Points on a hilly landscape, in no order, each with its height.
From any point a ball rolls to the lowest of the 5 points nearest to it. It stops when none of these is lower. Distance is the straight distance between rows; heights are no part of it.
dula height 33.1: [116 169 109 113 189 140 143 134]
Mibe height 58.0: [116 114 125 140 100 138 105 144]
Lal height 41.7: [212 167 129  87 118 113 104 101]
niv height 59.7: [ 90  89 133 150  99 138 125 158]
Domep height 30.1: [ 99 146 111 106 169 150 143 169]
Galek height 42.6: [115 138 112 115 129 147 110 160]
Gav height 6.5: [ 87 114 134 146 183 117 193 122]
godob height 50.7: [151 132 127 136 104 126 107 109]
refi height 52.4: [ 74  97 133 133 157 128 189 153]
togad height 52.0: [155 135 143  98  66 128  57 158]
Nuzi height 40.3: [182 156 131  93 101 123  89 118]
Bunan height 52.3: [117 131 117 132 133 145 126 138]
Tid height 32.8: [ 97 116 134 163 187 111 184  94]
Suni height 54.2: [ 87  98 125 135 117 142 130 166]
vonad height 36.1: [120 156 107 102 139 152 108 163]
buzu height 27.4: [168 170 115  94 123 136  94 125]
bag height 26.7: [161 167 115  92 113 141  86 146]
lok height 55.3: [129 118 137 124  72 136  78 148]
Banep height 34.0: [108 143 120 137 187 130 160 118]
zuge height 27.0: [ 77 121 121 115 169 137 181 165]
pugol height 37.5: [132 164 112  84 112 154  74 178]
nafo height 31.7: [170 151 124 128 128 115 117  85]
Vusev height 59.3: [187 127 148 108  70 112  80 114]
kuri height 52.1: [136 115 136 178 135 109 144  66]
nesu height 5.7: [ 89 133 120 123 183 131 173 143]
vazes height 45.4: [ 85 143 132 129 217 113 190 118]
lafus height 35.4: [169 196 111  93 167 133 115 110]
peli height 50.1: [213 143 143 100 101 105 105  90]
Dobu height 40.9: [178 154 130 108 112 120 102 101]
Tida height 39.1: [137 138 127 152 155 116 139  80]
Nav height 62.3: [142 104 135 172 104 115 130  81]
vigim height 39.5: [128 152 112  99 113 148  85 163]
vum height 29.6: [ 72 130 130 116 196 120 198 146]
ros height 61.9: [148 111 155 131  48 121  69 140]
gome height 13.4: [ 89  99 125 148 132 136 151 152]
sibe height 72.0: [184 109 145 142  73 104 106  81]
Gifut height 55.9: [149 117 133 145  90 123 105 108]
Pokev height 18.0: [164 183 112  81 129 143  86 142]
bize height 41.4: [165 132 127 140 110 118 119  88]
voliz height 46.1: [ 88  75 137 168  91 130 125 146]
bapi height 10.1: [160 164 118 115 142 129 117 108]
Zisi height 45.0: [111 113 130 171 163 115 163  87]
gup height 56.0: [ 91  66 137 185 110 124 153 117]
koduv height 60.1: [121 124 125 145 128 135 127 124]
miz height 56.6: [212 129 149 108  86 102 101  92]
vudul height 71.8: [208 106 160 116  66  94 101  93]
Lakon height 55.8: [103  94 131 171 137 122 158 108]
Rig height 57.2: [ 71  92 132 130 127 139 164 179]
rulob height 40.8: [141 143 120 112 113 142  98 142]
nepa height 37.6: [ 76 123 121 103 153 145 156 192]
Kago height 53.8: [ 99 116 124 149 155 133 154 132]
zepum height 71.5: [ 84  81 133 166 128 125 166 133]
Kulep height 35.0: [ 76 139 126  98 188 132 192 165]
tofaf height 83.4: [ 62  63 140 157 113 127 177 161]
mek height 62.5: [171 106 151 134  56 113  87 108]
pem height 36.4: [ 92 132 131 141 204 113 182 108]
Sira height 41.3: [173 135 133 146 116 107 126  69]
rovo height 23.2: [ 98 149 114 113 183 141 158 151]
Kobat height 30.5: [182 172 122 101 133 121 111  94]
naz height 41.9: [157 144 128 104  89 133  81 138]
tel height 61.7: [119  91 134 168  91 124 119 114]
muto height 62.0: [133 111 126 155 106 126 119 107]
Mema height 38.2: [ 60 107 129  98 155 138 194 187]
bak height 27.3: [143 175 108  93 148 147 103 145]
Bub height 4.5: [190 109 165 115  47 103  73 118]
risi height 4.4: [141 164 116 127 169 130 134  98]
Tinuz height 48.5: [102 124 121 123 117 150 107 176]
kad height 32.1: [111 141 115 127 171 138 146 134]
fubor height 21.2: [ 90  73 135 173  99 127 137 135]
luva height 35.2: [133 170 110 109 161 143 121 130]
votet height 48.8: [129 131 126 121  96 139  93 148]
vazi height 19.0: [ 89  78 137 184 145 116 177 102]

Two balls start at each pair of points below. Name the first point that both come to, or write -.
Sira, Gifut | nafo
Tinuz, naz | Pokev
kuri, koduv | risi
lok, Nuzi | bag
Nav, rulob | -
togad, peli | bag
muto, sibe | nafo

Call two points neighbours if one is among the 5 nearest of the other. Go from one point of each pair to the other, from neighbour to neighbour, staying as low as possible. Name the highest point that can't be avoided.
nesu, fubor | Suni
gome, risi | refi
Pokev, risi | buzu
vazi, nesu | Tid

Where does a ball stop that starts at each point below?
dula | nesu
Mibe | Pokev
lafus | risi
refi | nesu
Kobat | risi
votet | Pokev
Domep | nesu
nepa | nesu
